Points, in no order, along strands that fork, close into loops and pass close to each other.
In the rows, zero is written as 128.
Points whose rows are less than 113 apart are linked; no others are. Some points are linked to none.
Kes: [ 95 142  86 114 125  98 108 144  74 144 118  94 123 170 126 167 137 123
 120 161]
Zez: [159 107 130 134 152 107 123  78 187 106 128 108 132 102 140 173 127 155
 152 146]
nifid: [119 139 142  81 110 113 139 143 123  86 165 146 120  80 111 166 162 148
 125 135]
kidor: [134 156  88 117 160 113 122 123 103 171 164  98 110 151 127  80 139 107
  43 129]
Gok: [147 165 142 165 105  86 117 142 114 138  77 109  79 124 147 163 137 113
 120 117]
dil: [ 94  67 138 208 105 116  79  90 179 129 117 109 125 149 127  83 140 106
 140 141]
meza: [156 142 113  85 169 126 138 151  70 124 166 160  69 116 121 150 131  61
 156  97]
desur: [142 118 148 121 100 158 150 164  60 133 131 188 132 103 129  88 149 102
 170  68]
tuk: [126 129 133 142  84 129 111 156  95 108 168 106 132 145 129 127 135  67
 215 104]
Vafu: [113 108 166 170  84 139 143  76 143 137 121 128 137 149 126  67 121 106
 197 162]
rade: [ 94 138 154 145  95 149 138 160 133 101 143 137 115  96  97 103 114 125
 164  88]
nako: [104 123 112 156 112 120 147 138 141 170  75 118 149 158 128 155 106 189
 114 117]
minot: [189 120  86 109 187 125 156 116 107 145 139 153  77 131 102 145 134  95
 127 114]
bolu: [ 83  82 140 199 107 140  95 112 142 135  85  90 124 147 150  93 111 136
 109 113]
mami: [123 141 143  89 174 141 176 141 105 104  88 134 140 156  86 128 179 111
  99 169]
tobom: [106 160  98 104 197 130 116 127 170 115  83 169 176 113 124 129 113 133
 138 162]
fabag: [ 97 160 115 109 212 119 121 113 107 139 171 146  75  93 127 123  89 121
 140 122]
Lof: [ 71 197 118 110 143 122 109 123 156 115 138 153 106 100 151 137  76 146
 108 155]
soz: [103 138 106  97 109 115 115 164 133 153 125 136 158 120 164  93  99 156
 162  90]
vivem: [192 185  98 152 101 105 122 125 104 141 107 160 137  99 152 138 142 103
 169  80]
vip: [134 123  89 116 123 132 115 124 161 144 129 151 172 124 129 140  68 174
 158  91]
gup: [104 134 117 108 145 104 144 169  79 123 132 130  75 162 144 155 107  92
 159 101]
sati: [108 139  95  73 170 144 103 164 187 108 112 139 124 130 131 158 140 143
 129 171]
feza: [114 143 134 114  97 138 134 150 135 119 122 156 120 138  99 123  59 146
  71 105]
domel: [140 139  93 125  79 125 109 165 109 159 170 130 105 113 112 133 121  72
 196  75]
feno: [177  99 121 146 100 148 120 128 155 110 174 106 119  88 142 132 138 154
  97  72]
Zok: [133  67 132 116 199 178 116 137 194 122 131  65 123 140 152  86 172 139
  98 163]
bor: [132 143 155 110 146 158 150 140 121  49  88 148 152  94  81 126 168  98
  98 166]
nuvu: [112 141 111 165  74 128 115 106  74 127 150  98 161 159 139 119 139  86
 199 152]
pomen: [133 154  84  96  95  94 105 140  71 159 154  84 107 147 127 124 146 113
  85 145]
gemos: [ 86 189 155 136 153 110 131  92 112 131 163 168  84  89 135 108  87 135
 135 135]
Zikim: [112 146 191 121 186  97 132  94 117 146 130 100 159 133 135 125 150 149
  72 156]
Feve: [106 167  82 105 177 124 106 165 140 147 100 107 118 131 120 113 158 118
 120 181]
nel: [157  74 163 153 109 134 141 131 133  94 146  75 124 129 122 158 114 167
  81  67]
Burid: [186  93 107  91 163 161 125 157 147  88 149 134 144 159 143 147  91 104
  82 121]
vuviv: [ 91 124 166 188 127 122 121  73 134 157  91 122 131 179 164  65 125  65
 163 164]
kam: [120 124 169 133 127 142 131  85 100  81 120 114 172 116 125 117 113 115
 102 113]
dazer: [ 75 141 135 126 161  97 116 119 113 163 103  97 110 177 113 167 106 144
 117 172]
kuz: [117  52 128 137 131 174 120 124 213  90 141  97 115 159 140 116 145 133
 106 189]
kar: [ 81 160 140 134 103  89 111  90 175 109 137 117  96 144 131 138  88 135
 118 169]
Tumo: [ 86 148 146 142  80 162 131 208 120 107 106 144 103  71  90 138 158 139
 150  96]
Bemab: [119 107 153 203 113  87  95  61 103 167 109 116 175 178 169  96 137  85
 131 153]
Gasad: [169 178  98 142 122 123 137 100 111 138 133 166 120  94 122 127 134 108
 210 130]
Filep: [ 89 120 136 126  89 134 136 139  90 127 116 108 152  85 113  98 175 190
 117 115]
simu: [127  99 150 128 120 188 142 166 101  81 142 166 150 100 104  92 124 103
 149  56]
bobus: [123  85 148 178  76 121 118 134 128 115  91  93 136 147 119 127 109 148
  92  77]
fiz: [213 108  75  81 174 161 132 136 131 136 170 143 114 144 115 157 119 113
  81 124]
bobep: [108  99 113 132 194 101 130  97 145 149 113  88 108 184  97 175 146 126
 118 188]
Goz: [103 148 135  63 151 109 124  87 109 138 156 135 144 149 163 102  80 131
 110 151]
gutap: [ 76 120 102  94 155 124 115 175 111 148 134 130 124 147 155  87 102 149
 112  90]
Kog: [150 151 108 127 126 143 130 158 119 125  90 164 131 133 121 144  98 118
 111  96]
gar: [148 133 137  91  74 152 140 179 140 132 148 200 108 117 100 160  92 162
  56  90]
zepog: [120 175 135 188  96  95 144 135  97 172  82 124 116 191 147 139 141 104
 183 181]
supa: [109 146 155 141 104 174 123  95 121  39  95 123 170 104  98 129 140  98
 127 143]
vode: [191 134 107 122  86  82  84 126 138 111 176 102 106 129 165 152 123  87
 148 117]
Mumiv: [ 84 122 166  99 142 106 126  84 159 124 134 127 123 166 132  90 105 105
 114 188]
megoz: [117  95 112 148 112  99 140 161 137 168  84  95 143 135 135 171 149 198
 185 112]
Gavet: [185 116  76 104 141 129 120 129 129 153 173 111  97 162 146 101 114 102
  63 122]
vipo: [111 143 156 198 114 129 149 104  91 159  62 115 142 144 132 119 157 123
 141 159]
Guz: [122 154 176 158 103 151 172 111  74 134  87 146 169 114  96 122 161 126
 134 141]
puf: [149 145 130 118 130 111 140  91 144 129 106 148 140 109 107 157 134 126
 177 152]
Fevu: [109 145 187 109 207 118 155  86  93 168 121 127 182 105 106 148 132 164
 114 147]
dom: [151 153 140 119 116 109 157 154 140 107 117 119 110 111 104 127 171 140
 151 141]
kod: [184  98 132 106 159 182 124 155 167  91 149 164 162 121 170 141 102 153
  70  91]
Vedep: [159 108 114 120 122 101 102 106 217 116 160 121 115 119 152 204  88 176
 140 137]
bez: [ 84 131 139 142  74 144 125 187  61 151 125 126 141  53  89 148 189 158
 145 106]
kol: [100  63 145 179 100  85  60  69 158 172 102 113 136 205 154  77 146 107
 128 154]
dimif: [142  98 145 115 113 170 165 111 110  86 154 141 165  67  63 127 161 145
 144 114]
tus: [132 125  91 127 113  90  69  84 156 131 151 125 129 116 168 187  96 171
 104 141]
tof: [144 125  94 104 102 116  79 126 140  84 189  83 105 109 163  97 123  75
 161 101]
Kadir: [137 117 112 100 184 119 139 109 115 149 137  75 143 144  86 166 176 148
 105 171]
deda: [ 92 162 127 124 220 108 101 117 141 160 127 110  88 112 130 113 122  99
 122 169]
gim: [125  74 135 127  98 151 132  82 202 123 139 111 131 162 110  59 125 142
 108 177]
paka: [131 120  90 136 175 138 116 111 168 130  89 151 184 104 125 131 109 175
 154 121]
Pebi: [141 148 169 130 118 105 132 152 145  77 100 122  75 123 143 174 139 120
  74 126]
Bef: [ 93 134 106  67 154 138 135 134  73 167 151 167 141 165 139  81  99 114
 115 127]
vos: [ 86 129 136 141 120 124 147 135 143 158  68 117 169 122 124 104 158 190
 110 150]
Sen: [131 177 142 162 125  81 123 113 115 168 106 136  76 156 164 127 124  88
 159 145]
Filig: [166 148 149  82 103 141 124 164 173  87 157 197 126 108 127 182 105 146
  61 124]
solob: [110 129 143 131 140 115 121 108  85 105 146 114 122 120 146 146 104 111
 153 102]
dosi: [170  86 126 136 164 173 158 106 141  97 156 115 137  81 102 135 149 170
 112  92]
gefol: [147 137 155  79 111 162 146 180 157  88 163 151 109  89 135 149 159 153
  83 134]
mepu: [143  96 121 142  73 127 156 122 191 133 141 117 119 145 101  96 124 150
 145 144]
gobo: [128 130  98 126  78 164 140 177  60 155 160 183 135 139 117 124 110  87
 166  79]
gazar: [174 112  97 119 161 170 120 154 158 107 166 179 140  63 154 158 104 171
 101  83]
kad: [167 130 119 111  52 130 125 205  87 134 126 156 137 110 109 128 159 112
 108 101]
zudil: [139 131 155 140 141 121 143  96 151 146 118 105 141 119 155  92 133 161
  53 132]
vuvo: [194 176 107 151 132 140 157 154  84 138  81 192 135 129 137 143 122  92
 147  81]
nenu: [121 132 157 124 150 169 187 151  90 132  68 163 148 158  97 103 134 112
 126 130]
Meko: [151 125 182 119 132 101 137 120 147  80 151 111 109 110 192 193 126 152
 101 130]
Pupod: [140 141 132  80 180 117 176  83 113 177 140 136 150 123 107 154 166 157
 122 166]
Muzo: [ 98 117 161 198  43 145 129 101 103 146 136 122 152 171 117 126 103 108
 211 138]
Fede: [159  95  86 140 148 120 111 118 136 123 165 114 108 117 144  76 142 101
 168 111]
zoso: [138  96 113 162  76 126 153 144 163 158 103  92 119 138  93 127 131 156
 206 118]
tam: [115  84 117 130 180 128 123 129 163 142 144  81 121 133 160  75 153 131
 137 123]

A tip is a point with one link. Name the tips that can be reached along the links from each point below, in the order of the rows.
gar: tus
kam: gazar, zudil, Meko
mepu: vode, dimif

A fork is a point with three links, a tip a point with one. Leave the first point through the second and follow the links. Name the first fork or tip that comes.
vuviv; Bemab: dimif
solob; kam: Meko
kidor; pomen: zudil
vivem; vuvo: puf
Bemab; vuviv: vode
vipo; Guz: fiz
